Points on a hilly landscape, in no order, each with its height.
From any point a ball takes the steepest step (drop divided by distance) to one of its 2 nearest points. It stops when none of these is lower. Distance is the straight distance between rows; heights are no part of it.
balo: [140 105 107 153 140 146 118 106 114  88 169  94 113  63  84 179 115 137
  89 135 138 169 116 142  90 118 122 161 127 164  81  91 122 122 126  80
 125  59  73  84  98  37 157 107]  h=2.65
Mit: [ 86  96  79  93 109 119 151  95 109 162 161 135 143 142 160 114 159 135
 153 121 138 137 126 121 181 145 170 117 170 169 125 134 119 126 105 153
 140  93 143 157 132  90 126  94]  h=1.55
kag: [124  75  78  76 120 106 121 132 129 145 163 102 122 137 122 163 175 123
 129 175 133 108 157 135 208 155 132  93 168 132 115 145 129 120  78 141
 187 143 156 148 147 114 123  96]  h=2.21
tarak: [163 131 120 104 100 130 124 147  92 141 173 200 147 161 167  81 107 159
 136  94 122 145 152  68 146 118 139  95  83  66 156 159 171 180 108 163
 128  97 138 210 138 163 131 165]  h=6.85
pon: [ 65 108  69 112 108 132 110  74  87 208 152 127 112 124 145 150 134 127
 132 160 110 155 107 145 166 163 132 124 178 207 127 158  89 133  82 128
 116 119 123 165 102  58 122 101]  h=2.27
karik: [175 125 109 146 117 124 121 118 120  96 114 122 127 122 143  60  94 170
 111  92 140 159 160  91 145 116 109 139 116  94 156 115 137 125 136 116
 131  59  79 129 146 130 130 173]  h=8.02
furin: [ 94 179 173 116 149 145 176 118 150 138  38 160 130 144 144  87  74 102
 140 106 120 125 156  95  88  94 102 160  81 109 141 116  79 144 161 154
 131 156  92 120 122 179 111 114]  h=1.70
bisof: [148 110 115  96 120 128 137 172 104 117 174 191 166 153 149  96 128 131
 133 106 170 144 138 107 149 118 149  91  95  73 144 138 171 171 110 153
 136 101 144 169 148 163 134 138]  h=6.78
Pef: [147 158 175 201 177  91  81 170 128 107 100  97 109 114 113 116 101 152
  81 121  95 125 133  78  86 113 123 179 113 106  94 164 112 122 141 102
 115 120 124 153  84 191 104 164]  h=7.69
Danez: [103 179 172 149 170 150 162 124 155 136  53 133 109 122 151 110  97  79
 135 119 113 141 133 137  77 114 125 153 118 128 138 117  73 142 189 137
 112 179 123  90 126 174 121 117]  h=2.18
feb: [104 148 139  83 103 159 175  95 112 179  87 217 138 181 197 109 115 134
 169 135  97 148 155  86 129 127 115 100 130 105 138 139 101 165 157 159
  95 169 148 130 146 129 102 134]  h=5.80
rabol: [161  90  49 109 127 133  99 125 121 120 142 119 118 101 158  88 160 159
  95 134  99 163 171  91 143 167 130 120 156 147 167 131 153  88  95 115
 179 112 117 132 130 108 126 163]  h=5.24
dufa: [ 85 118 125 143 143 127 147 137 106 174 152 158 133 118 144 166 143 115
 155 153 168 153 148 150 193 154 129 105 135 101 105 131  97 158 127 151
 122 150 168 144 150 112 104 103]  h=3.24
tob: [184 141 117 168 138 166 106  92 139  76 129 112  98  97 108 151  83  97
  77 134  89 135 110 121 108 104  59 115 135 149 198 145  96 122  91  75
 141 198  91 131 120 116 144 129]  h=4.33
roter: [142 124 131  98 141 123 135 124 146 123  87 101  83 142 126 140 125 118
 120 169  79 127 155 119 189 124  87 111 170 105 138 150 113 152 104 132
 157 191 157 145 147 162 102 133]  h=2.74
kade: [173 159 153 206 182 124  90 150 139  94  85  76  89  86 119 103 101 148
  52 125 104 147 136  80  70 112 110 191  95 120 122 133 107 121 158  91
 137 107  80 125  83 163 129 156]  h=7.81
pab: [ 94 114  61 103 127 203 130  74 124 153 144 132 110 105 188 106 139 105
 104 146 123 182 137 126 126 177 144 144 123 196 138 141  80 129 123 125
 131 117  99 110 118  77 155 117]  h=4.79
namo: [128 125 113  73 115 148 166  77 124 171 113 182 164 187 156 119 122 112
 181  90 165 142 155 123 113 122 189  88 121 123 110  80 108 112 154 155
 137 140 131 112 137 108 122  99]  h=6.10
nomar: [114 176 178 198 164 154 114 111 143  98 155  94  94  70 176 169 115 130
 107 143 126 144 115 127  54 123 134 165 107 146 118 139  80 156 192 126
  66 132 138  86 101 135 132 143]  h=4.07
Dis: [104  77  55 117 112 112  99  98  98 146 175 119 136 103 125 119 145 143
 125 123 146 162 129  93 175 159 155 128 166 169 131 138 131 124  93 123
 131  77 126 143 125  82 136 124]  h=1.23
nub: [155  77  91  90  90 130 195 105  79 127 119 150 170 187 167 113 138 174
 182  73 169 121 128 128 139  93 227  89 123 171 172  98 160  85 132 180
 168  40 120 138 142  99 134 105]  h=1.33
bave: [ 83 190 189 169 182 125 145 151 150 121  77 110 114 114 149 118 103 105
 117 133 112 140 134 105  88 101 117 165  97 133 120 164  86 154 166 150
 103 163 141 105 104 194 103 120]  h=2.49
Fuve: [139 130 150  91  97 118 161 149 148  96 107 139 129 165  98  73 138 136
 150 103 127  81  97 147 164  96 148 114 133 101 143 132 208 138 132 156
 148 109 128 147 154 162 151 128]  h=2.24
vesap: [117 174 194 196 171 139 104 113 147  77 117  78  96  91 149 141 100 129
  92 144  85 136 100 109  61 104 116 165 128 153 141 150 102 139 166  99
  76 136 131 112  97 149 125 123]  h=3.82
dize: [138 149 111 158 103 190 102  66 131 105 145 119 113  89 124 168 100 110
 113 151 103 170 101 126 140 135  88 114 145 154 169 125 103 117 101  89
  84 170 107 135 136  78 147 133]  h=3.74
Tonip: [ 76 101 101  85 102 116 141  74  86 221 130 140 117 172 156 142 147 137
 153 139 107 134 112 146 175 151 175 120 190 193 104 140  99 132 106 143
 119 122 141 177 119  65 121  92]  h=1.93
lova: [121 151 179 169 135 112 102 112 122  81 149 106 124  92 116 140 124 157
 145 126 129 134 109 137  97 125 106 157 141  97 115 125 131 135 157  94
  48 114 129 104 120 105 138 139]  h=6.51
gisi: [118 101 111  55  95 138 171 117  74 146 163 188 170 184 195 126 139 146
 155  98 166 129 130 107 141 101 207  93 121 135 157 137 151 157 106 182
 137 104 153 175 142 113 138  97]  h=6.41
Dola: [120 148 109 165 160 153 110 123 119 113 183 115 125  39 136 166 115 104
  91 136 192 171 151 125  89 165 129 168 100 113  96 118  86 139 173 120
 118 109 106  69  91 107 141 134]  h=5.63
bupig: [164 168 150 170 169 138 105 142 135  93 127 101 134 100 152 120  98 128
  96 112 168 137 157  87  55 132 112 173  71  70 111 148 100 160 165 128
 127  93  98  86  89 187 112 154]  h=5.94
zaga: [136 158 129 174 164 156 121 122 148 102 113  97  90  87 113 133 113 105
  82 159  91 152 116 135 105 137  84 125 135 139 172 139  85 136 127 101
 145 196 130 115 131 139 129 126]  h=4.59
ven: [185 135 166 175 115 134  80  99 131  66 190  52  97  71 122 213 141 150
 113 156  98 125  78 141  57  91 123 142 150 152  95 150 151 121 119  57
  85 108  96  92  82  82 144 141]  h=6.96
fosuk: [133 147 144  81 151 134 145 175 127  99 119 166 127 147 151 106  98 115
 137 140 135 113 133 140 167  82 122 129 106  77  83 140 134 173 123 187
 169 168 193 114 134 185 128 104]  h=6.97
nug: [118 123 133  95 123 114 142 176 104 126 169 197 182 148 123 125 129 112
 151 112 195 116 121 156 139 105 159  88  94  84 118 122 155 172 109 158
 126 123 173 151 135 142 136 105]  h=6.68
zom: [ 69 173 227 163 168  96 136 183 139 123  88 136 137 119 135 128 102 137
 118 143  89 121 127  91 113 103 110 166  78 132 112 182 118 145 146 151
  82 160 160 150  99 189 102 144]  h=2.86
Pemo: [114 169 177  76 131 141 172 157 107 131  95 206 149 177 143 120 103 117
 159 122 128 100 126 141 121  77 129 104  98  80 100 120 143 181 137 184
 130 188 173 112 138 177 122 100]  h=6.83
dev: [ 92 124  72 105 120 185 134  57 109 174 139 152 144 128 176 123 117 114
 141 112 158 179 133 123 122 151 160 141 131 178 128  93  75 123 145 137
  98  99  91 124 125  76 138 111]  h=4.62
vevu: [112 123 150 125 116 129 132  82 125 161 114 161 144 151 123 119 119 130
 180  74 140 142 121 153 109 138 144 112 153 135 130  70 123  97 168 116
  81 123 107 122 142  66 139 119]  h=4.02
Subo: [101 151 171 135 137 113 146 131 146 114  74 112 105 116 104 111  99 125
 129 137  76 127 120 118 139 121  72 135 150 117 155 145 113 137 121 109
 102 175 128 157 133 155 114 127]  h=1.66
guzuf: [152 132 111 128 146 120 119 139 154 114  84 105  91 126 134  90 119 120
  97 131  79 134 168  96 166 130  96 134 143 108 136 138 124 132 100 137
 181 162 127 153 132 177 122 140]  h=3.01
bebut: [163 116 141  59  78 130 184 131 115  92 110 158 135 176 143 100 141 150
 157  93 135  91 104 156 165  87 181  91 130 109 144 120 218 129 138 196
 168 100 132 152 171 146 175 122]  h=1.94
rar: [160 100 105  84 129 111 115 155 146 123 131 106 106 136 110 138 157 120
 119 164 112 109 153 135 192 144 122 108 167  90 122 138 145 121 106 123
 185 163 166 138 151 155 117 129]  h=2.46
fili: [122  92  86  90 123  97 179 112 106 185 121 169 153 184  99 120 116 120
 148  64 171 107 123 159 123 103 209 126 146 175  93  67 134  93 125 176
 174  59 126 144 120  88 122  74]  h=1.60
Bukas: [174 162 111 182 147 137 103 127 130 107  94 108 108  98 129  75  85 138
  76 102 131 156 159  87 111 127  97 162 105  89 135 111 105 136 147 113
 145 101  67 131 116 163 130 170]  h=7.91
fika: [119 133 201  97  92 109 161 152 113 112 106 198 167 168 103  79 117 137
 169  79 128  65 108 141 109 105 124 123  98 107 151  98 188 150 157 134
  84 105 127 131 150 131 150 128]  h=3.26
tipa: [144  93  48 115 129 167 102 107 134 113 147 104 110  96 148 122 159 140
  89 140  97 163 150 105 131 160 114 105 136 186 163 123 136  99  79  91
 183 132 102 113 123  67 158 120]  h=5.12
belol: [117 136 102 104 142 143 160 123 138 125 129 144 148 124 137 107 139 109
 153 103 171 141 143 145 134 130 149 125 129 122 103  99 105 128 119 163
 147 124 153  97 148 117 132 101]  h=1.22
Bisa: [ 86 151 179 103 121 115 201 157 111 155  79 225 138 156 130  96  85 122
 127 135  65 110 151  80 144 106  70 137 100 106 138 143 123 182 128 181
 113 160 126 190 133 157 104 125]  h=0.39
vabe: [146 109 102 144 142 113 121 177 143  84 125 100 161 134 123  91 158 148
 133 126 171 132 136 142 103 124 144 135 110 133  97 109 148 115 117 141
 167  83 151  71 123 131 128 129]  h=7.31
bot: [ 98  79 107  84 102  88 170 128 116 181 136 131 140 166  71 140 144 114
 144  89 168  82  93 171 159 135 196 126 157 179 103  97 160 112 111 159
 165  61 136 155 137  94 139  77]  h=2.01
Veg: [139 126 164 170 123 104  79 112 133  91 188  73 124  79  92 185 141 152
 131 151 123 122  91 147  99 125 114 149 154 118 104 137 147 126 134  71
  67 113 112 114 100  90 143 155]  h=6.74
fos: [144 100  86 163 181 129  60 196 122 150 141 119 100  67 109 166 158 118
  83 162 126 143 158 135 107 172 128 134 133 100 123 121 115  89 127  84
 163 163 159 102 117 126 120 136]  h=6.22
naze: [187 116 115 116 137  92  85 171 164 113  98  61 119 128  88 137 148 108
 100 148  92  83 134 134 100 105  92 137 148 126 140 165 155  95  98 107
 193 183 124 112 112 175 118 128]  h=6.66
movo: [126 111 105  89 118 125 172 119 125 105 127 148 156 154 135 100 148 142
 168  92 167 115 133 143 152 114 172 114 144 140 129  90 153 112 112 160
 155  84 136 125 160 110 140  99]  h=0.73
tiso: [139 133 165 171 152  95  75 176 152 111 142  82 129 118 103 127 162 128
 129 156 118 103 120 135 118 125 114 131 135 117 114 169 135 113 130 108
 112 155 172 120 106 170 113 149]  h=3.47
Suf: [152  68 131  77  69 128 198 114 104 105 117 157 156 172 138 107 154 153
 175  76 166  96  93 141 151 102 217  80 112 139 174 107 220 117 149 176
 161  57 117 150 167 127 157 125]  h=1.67
Gonap: [ 72 131  96 134 107 157 116  59  89 207 140 155 131 113 126 166 112 111
 133 137 120 177 100 143 159 153 137 124 170 186 115 110  84 121 124 128
  66 131 112 153 119  46 119 110]  h=2.58
kek: [140 139 150 140 155  97 104 172 141 128  75  82  99 140  75 101 116 129
  97 125  85 105 150  95 150 112 103 160 136 104 110 151 129 118  97 113
 189 167 119 185 115 208 116 143]  h=3.32
varo: [175 137 136 186 146 181 118 133 133  59 111  77  94  93 160 104 105 142
  78 138 136 143 115 142  65 108 107 171  89 131 132  81 115 125 188  80
 133  69  67  59 104 111 157 131]  h=8.25
gobog: [166  92 124 162 132  92 102 169 145  78 145  81 163 138 124 139 176 154
 124 141 136 132 117 134  97 132 149 151 112 154  70 127 154 114 128 113
 114  51 149  69  89 131 124 159]  h=7.42
gapi: [163 134 120 188 200 132  51 205 124 136 124 106  89  86 126 143 147 130
  88 144 104 133 153 119  81 152 138 168 115 106 114 148 108  90 147 101
 157 169 168  90 113 182 107 160]  h=6.15
peme: [ 70 161 108 198 176 160 126 124 120 164 174 115  93  40 118 205 124  81
  78 170 163 162 133 163 122 170 128 147  94 150 114 121  55 136 157 129
 137 159 125 100 103  93 129 127]  h=5.22
Pap: [108 132 147 108  96 132 170 126 111 161 114 202 132 158 168 107 115 134
 151 147 105 142 141 104 181 136  96 102 121  93 137 147 123 168 132 167
  89 154 170 167 165 147 110 138]  h=5.64
tup: [143 100 102 110 136 117 126 196 148  97 152 112 164 145 110 110 163 142
 140 145 152  99 125 157 143 109 167 128 113 138  58 128 178 116 110 169
 196 112 183  85 123 153 143 120]  h=7.19
kikid: [110 111 184 107  89 120 146 110 123 140 111 179 153 166 117 101 122 137
 193  77 126  96 119 145 124 132 129 113 139 125 150  79 171 113 161 120
  83 112 126 132 161 101 151 129]  h=3.64
kalap: [101 118 144  83 112 126 168 115 115 172 111 163 127 172 131 161 153 122
 155 148 138 103 117 184 194 125 145  93 172 116  79  96 120 142 121 159
 145 163 169 137 167 108 126  95]  h=2.19
Vev: [102  92  55  76 133  94 181 130 108 141 146 151 166 149 119 116 135 131
 135  86 164 123 145 131 140 111 188 117 129 174 116  87 134 116 107 182
 183  58 133 121 135  96 128  78]  h=1.21
muvi: [150 117 122 151 134 102  89 150 132 155 135 133 106 115 108 126 121 126
 116 153 106 138 149 103 182 160  93 124 150  71 144 152 134 123 118 110
 114 169 141 179 145 178 105 171]  h=8.23
Sute: [121 113 140  54  90 135 166 137  87 144 149 217 172 176 152 132 141 128
 154  96 154 105 111 147 143 103 174  73 113  98 138 112 173 172 119 181
 125 141 162 163 169 126 147 100]  h=6.54
rir: [102 117  97 116 126 130 140  79 114 166 126 134 142 137 129 133 112 116
 151  68 164 164 125 143 114 142 161 131 145 165 109  63  97  99 135 121
 111  83  89 125 127  58 134  99]  h=4.37
mizen: [114 146 153 163 140 118 115 144 152 112 137  98 147 150 136 141 158 130
 158 121 140 128  93 166  76 128 153 150 122 167  79 110 109  99 137 132
  87 101 157  84 114 110 130 120]  h=1.16
Gab: [ 92 147 160 130 138 123 157 157 116 139 133 180 140 130 131 140 132 115
 171 137 157 124 125 153 147 124 123 110 115  88 114 129 110 160 146 158
  96 159 183 121 145 138 113 119]  h=3.55
nito: [129 107 107 173 147 156 127 133 130  94 157  79 122  83 116 183 141 144
  74 153 112 147  95 153  41 132 126 167  89 192  67  91 120 111 141  79
 150  53  97  66  82  45 152 109]  h=2.22
salom: [142 141  99 161 151 208 135 105 151 112 104 106  78 101 152 102 112  91
  69 146  89 167 138 107 124 148  91 132 131 152 177 124  92 135 122 110
 156 169  99 108 139 138 145 127]  h=4.74
gisol: [190 100  78 123 128 107  79 149 137 137 153 109 113 103 118 177 152 105
  91 154  95 116 155 144 119 142  84 100 144 125 167 159 128  92  83  87
 177 220 114 125 132 132 119 139]  h=6.42
sabib: [100 125 116 162 141 132 109 114 119 132 185 101 105  67  72 209 102 121
  81 142 133 137  84 167  94 128 124 148 141 179  98 108 105 108  93  85
 115  91 101 113  97  35 150 111]  h=3.06
repa: [ 83 182 154 175 165 143 132 112 131 138 148 132 120  87 153 174 121 105
 143 130 169 153 125 157  66 144 132 151  99 114 119 123  60 147 185 139
  72 144 151  85 115 129 116 135]  h=4.25
tidub: [125 148 163  68 105 138 172 142  91 155 123 239 175 175 131 117 113 116
 162 109 145  95 129 137  99 106 131  77  95  81 140  99 154 177 130 160
 101 162 164 139 153 128 121 111]  h=6.67
furu: [ 65 165 166 162 143 126 146 124 108 166 135 167 154 115 136 161 124 114
 165 133 171 149 121 160 103 134 123 118 125 106 101 111  73 139 170 144
  73 156 164 113 129 104 117 122]  h=3.91
Sube: [130 161 196 186 141 141 104 114 151  77  86  75  98 123 127 141 106 125
 134 124  86 115  85 153  61  90 105 147 135 170 149 118 114 109 159  75
  84 146 111 112 106 118 136 115]  h=3.42
zin: [166 100 113 109  99 106  90 167 177  97 137  55 146 153  91 130 186 135
 138 165 121  66 100 151 122 110 134 122 128 165  98 162 201  94 105 135
 180 132 152  72 119 180 132 140]  h=6.98
Zad: [120 119 116  91 109 129 145 119 127 141 136 150 119 159 184 108 140 145
 155 142 118 150 145 107 192 150 131 115 148 100 137 158 134 165 108 154
 126 148 168 162 158 146 127 134]  h=5.49
maka: [116 129 102 154 128 148 113  85 118 124 162 104 120  73  97 178 116 113
 121 129 134 161 103 150 136 146 113 128 157 161 123  97 105 112 105  88
  91 122 101 125 134  51 152 116]  h=3.44
Gomi: [193 120 108 120 134  85  83 158 145 132 114 104  98 125  90 150 131 105
  98 150  94  92 157 122 131 118  89 126 160  96 159 169 123 105  98  97
 169 212 111 156 124 188 106 152]  h=6.53
Bal: [166 126 139 131  83  99  87 102 134 140 136 113 128 135  74 123 114 147
 121 124 102 106 126  83 159 151  86 132 150  84 168 159 165 118 130  86
  90 137  75 202 136 166 127 191]  h=5.79
Pem: [120 101 135 127  89  97 109 100 145 148 170  84 137 110  59 178 153 110
 162 142 169  94  90 168 144 161 107 103 150 134 154 143 141 111 109  89
  96 135 107 138 138 101 136 127]  h=4.24
pitiz: [119 129 141 158 117 123 118 143 115 165 129 149 102 118 135 140 120 139
 147 187  90 152 145 108 205 155  78 104 139  71 146 162 115 155 136 136
  96 182 164 179 152 160  90 158]  h=8.32
pif: [ 97  90 122  74  89 102 170 110 141 183 151 110 137 162  67 161 165 110
 157 127 168  66  81 172 181 155 177 101 162 151 127 124 171 122 111 133
 146 104 136 155 159 107 131  91]  h=2.42
Luguk: [131 133 181 146 130 129 121 116 159  99  44  74  99 162 106 119 121 115
 157 111  90  95  93 172  88  99 104 123 144 174 155 104 136  94 144  95
 122 156 109 100 117 137 135  97]  h=2.87
Gute: [100  93 100  63 116 101 171 116 111 162 142 138 133 159 137 151 160 125
 139 139 138 111 139 152 207 138 173 108 170 151  93 119 136 135  98 165
 166 115 173 147 154 101 133  84]  h=1.88
zuke: [166 128 177 184 139  85  80 175 140  79  95  96 127 140 110 101 137 176
  92 127 101 105 116  88 104  98 120 178 114 119  90 159 160 105 141  96
 112  74 115 140  97 189 117 171]  h=7.58
seg: [157 140 128 142  97 140 100  74 138 106 122 103 109 113 119 151 101 106
 118 137  84 148 112 127 132 126  61 106 154 140 195 156 121 128  98  89
  98 188  85 150 136 116 129 145]  h=4.03
rukot: [135 117 136  83  50 113 126  70 139 172 126 109 120 161 146 159 134 125
 166 179  87 104 106 125 172 151  76  96 163 125 196 208 144 146 105 115
  97 198  99 167 143 130 106 147]  h=5.05
lotev: [172 160 116 186 193 142  82 183 136 121 129 122 110  90 132 123 115 109
  79 122 143 146 168  92  69 148 125 183  90  77 113 145  97 120 166 124
 153 135 135  90 100 193 113 170]  h=6.08
vural: [ 99 174 176  83 132 131 195 141 119 148  68 218 149 174 142  78  71 112
 139 103 105 102 154  83 107  85 106 137  87 106 148 112 123 152 142 165
 121 154 115 145 127 165 110 117]  h=1.06
mupi: [164 131 114 158 134 154 118 117 148  75 109  96 117  96 143  85 110 151
 103 104 152 153 144 122 105 122 111 149 111 120 148  85 123 114 145 100
 132  69  76  80 133  92 145 142]  h=8.13
tobef: [109 107  89  59 113 146 170  77  90 177 142 178 168 186 178 119 129 135
 170  76 168 131 140 105 117 108 219 107 121 159 131  95 113 120 120 167
 154  85 124 145 134  98 120  85]  h=6.26
Zolu: [144 127  66 132 145 198 124 107 147 120 126 118  95 102 185  83 137 114
  69 134 120 177 177 100 125 175 113 144 102 146 161 118  99 136 132 143
 176 138  98  97 126 141 153 143]  h=4.86
ruf: [102 147 203 137 129 101 136 144 160  95  59  97 122 141  99 101 117 136
 147 117  87  95 103 132 113  99 101 146 133 143 141 136 141 112 130 103
 103 142 119 140 122 162 136 116]  h=2.26
viguk: [ 85 157 167 139 123 107 176 129 135 151  72 166 105 136 127 107  89 121
 130 141  63 143 143  83 160 135  68 136 125  97 148 150 105 168 128 146
 103 165 125 181 134 169 102 139]  h=1.04
rup: [192  96 147 169 126  88  85 168 129  76 142  98 147 142 114 136 177 165
 110 145 115 109 115 113 101 115 145 159 131 117  69 151 176 108 154  91
  97  56 127 113  97 177 101 192]  h=7.50
Bul: [120 133 169 140  92  95 122 127 139 113 115 136 134 130  93  85 102 150
 132 113  94 106 125 101 166 134  77 134 136  95 166 131 175 146 133 108
  81 119 105 176 149 144 142 162]  h=6.06
kago: [139 115 145 140 118  87  84 147 147 115 168  77 141 119  67 163 168 128
 137 159 153  78  98 163 128 140 118 126 138 114 128 160 153 114 127  77
 105 139 138 121 125 139 120 149]  h=3.81
Nedu: [168 114 129 129 122  98  99 147 176  95 115  44 122 131  95 146 168 126
 131 146 111  85 104 159 101 110 105 119 142 167 133 147 157  99  93 111
 180 164 131  76 118 135 129 113]  h=6.82
Kul: [142  89  69 140 157 114  77 154 129 136 164 101 123  81  88 179 157 117
  92 161 125 136 156 131 123 157 100 104 148 152 137 134 126  91  89  79
 166 164 122 116 122  96 130 133]  h=6.31
dal: [144 150 175 115 108 123 156 146 115  89  85 177 173 177 126  71  95 151
 163  72 161  92 131 135  86  80 126 124  66  95 150  99 160 139 140 135
 106  76 110 114 131 142 120 127]  h=2.79
saf: [ 54 127 122 153 108 131 142  90  93 200 136 156 130 116 123 177 134 113
 155 155 154 162 118 163 170 150 127 103 163 139 116 115  79 137 133 137
  82 146 133 155 150  69  99 107]  h=2.89
kimu: [125 136 132 172 151 142 114 132 146  92 150  78 127 104 143 157 154 133
 125 125 143 138  96 156  52 129 152 168 113 171  72  88 104 114 143 110
 102  69 119  67 104  75 143 121]  h=1.68
miku: [ 99 104  48 103 128 209 124  85 133 136 151 128 102 108 163 134 143 113
  73 153  80 155 131 123 123 167 125 109 112 212 145 134  96 110  87  96
 176 141 103 103 122  52 158  95]  h=4.96
pudev: [133 140 161 157 126  90 114 139 135 102 146 128 138 105  98 104 122 142
 131 118 131 126 126 121 145 134 100 137 137  73 126 136 150 129 143 102
  82 118 138 142 137 136 137 166]  h=6.28
pur: [112 150 183  84 112 100 177 156 139 111  84 159 118 170 104  74 105 146
 129 113  90  86 117 116 171  92 115 121 115 102 123 138 181 151 129 165
 137 137 121 173 146 173 144 119]  h=2.60
Kebe: [ 86 105 126 111 117  86 134 159 150 168 163  86 142 151  73 161 176 114
 152 161 167  78  88 195 161 139 152 117 143 154  84 134 144 113 104 137
 143 122 162 133 130 107 123  96]  h=2.29
Nuf: [125 110 116 117  85 115 112  84 138 157 156 108 126 125 113 175 140 112
 157 155 126 126 118 151 170 159  91  87 169 129 175 156 138 127  89 107
 103 183 114 159 154 106 118 136]  h=4.64
Folor: [123 139 142  91 128 127 154 125 137 122  96 134 124 164 127 122 140 119
 166 115 132 101 120 171 158 108 137 111 159 126  89  96 130 119 131 157
 155 163 172  97 157 130 139  97]  h=1.72
pasuv: [117 121  67 141 156 176 106 132 141 129 158 128 112  66 137 126 138 109
  70 137 135 185 167 111 124 189 114 129 110 142 138 116  98 123 123 112
 160 135 109  97 129  98 138 124]  h=4.97
Bubuf: [148 124 130 111 116 128 118 164 157  76 111  82 144 162 122  95 157 149
 153 138 125  83  93 163 138  97 152 136 125 162  77 135 203 111 121 164
 177 113 164  79 125 166 145 117]  h=7.08
ruva: [152 109  71 102 140 137 118 133 125 127 144 133 116 125 167  95 149 136
 126 129 127 159 174  91 177 155 140 122 142 118 138 143 128 130 102 149
 168 125 144 136 143 134 124 138]  h=5.35
mepi: [ 78 147 101 167 172 128 110 135 124 145 175 107 116  58 106 173 118  99
  91 134 179 157 126 150  98 158 139 159 110 152  88 115  69 125 141 130
 119  93 127  97  98  72 137 110]  h=5.43
tem: [161 148 127  97 107 148 163 120 107 105  94 165 176 174 162  79  88 167
 174  74 183 119 147 129  91  85 150  99  71 100 179  76 149 115 131 137
 126  54  94 120 146 132 107 132]  h=2.28
vef: [158 164 143 178 172 156  90 131 126 103 177 111 111  57 160 163 112 111
  82 134 176 158 159 106  57 157 126 187  89  83  99 140  97 155 184 116
 106 117 101  59  78 159 136 160]  h=5.78
tipap: [183 121  93 132 115 125  99 123 103 122 152 156 145 129 151  68 107 169
 114  94 145 155 166  68 146 133 138 139 119  75 150 136 146 127 122 141
 129  69 109 169 142 148 118 204]  h=8.09
Fir: [158 102 104  97  94 147 186  98  88 115 123 159 194 169 166 113 114 177
 170  75 201 127 136 123 103  91 184  93  90 135 187  79 153 112 135 145
 143  34  99 124 146  97 110 123]  h=1.78
Kug: [164 112 104 139 123 118  99 154 121 143 140 162 124 147 124  79 120 144
 123 106 112 134 166  82 169 142 129 128 135  67 134 155 145 126 123 132
 131 119 134 189 141 174 121 173]  h=8.16
Voto: [ 90 132  74 165 159 182 115 116 119 150 177 129 100  45 125 184 127  86
  66 167 126 181 138 130 133 183 106 130 114 156 133 119  75 125 124 108
 146 159 121 106 117  77 139 113]  h=5.08
vebug: [ 88 159 195 183 165 101  91 165 153 109 118  90 117 117 137 145 128 138
 120 163  93 104 110 118 123  97 124 142 114 127 114 179 123 130 145 142
  79 159 188 127 113 189  93 141]  h=3.19
mov: [155 126 117  89  54 108  93  91 142 166 150 108 124 157 118 126 129 146
 141 161  96  95 120  81 181 161  91 117 143 104 191 209 167 131 110  99
 106 168  90 191 131 154 118 181]  h=5.46
linu: [134 137 170  94 123  87 141 167 151 109  92 108 113 160  74  94 116 126
 108 141  90  73 119 109 185 102 114 131 126  98 118 160 172 131 107 127
 168 149 133 190 128 212 132 138]  h=2.99
lonir: [112 150 127  80 113 176 169  76 121 187  95 202 156 172 180 123 121 102
 182 108 139 156 166 105 105 137 142 104 122 108 130  98  82 138 164 147
 108 160 125 106 133 124 117 127]  h=5.95
nulir: [100 126 150 129 124 106 134 143 150 155 131 101 145 163 100 143 172 121
 164 118 151 104  90 195 116 132 168 134 151 169  62 104 132  94 118 146
 122 110 156 109 129 101 134 102]  h=1.73

For each start below, name the point where the ball stops.
Bul: Bisa
kade: mizen
repa: Dis
nomar: Bisa
vef: mizen
tob: mizen
fosuk: Dis
tobef: nub

For each start below, name every point that the ball comes to, in order.
gisol: Kul > fos > gapi > lotev > bupig > vef > Dola > mepi > peme > Voto > pasuv > Zolu > salom > zaga > tob > seg > dize > maka > sabib > balo > nito > kimu > mizen
Bukas: kade > Pef > zuke > rup > gobog > vabe > tup > Bubuf > zin > Nedu > naze > Gomi > gisol > Kul > fos > gapi > lotev > bupig > vef > Dola > mepi > peme > Voto > pasuv > Zolu > salom > zaga > tob > seg > dize > maka > sabib > balo > nito > kimu > mizen
gisi: tobef > namo > lonir > feb > Pap > Zad > ruva > rabol > tipa > miku > pab > dev > rir > vevu > kikid > fika > dal > tem > Fir > nub
Veg: lova > pudev > Bul > Bal > mov > rukot > Nuf > Pem > kago > tiso > vebug > zom > bave > Danez > furin > vural > Bisa
pitiz: Pap > Zad > ruva > rabol > tipa > miku > pab > dev > rir > vevu > kikid > fika > dal > tem > Fir > nub
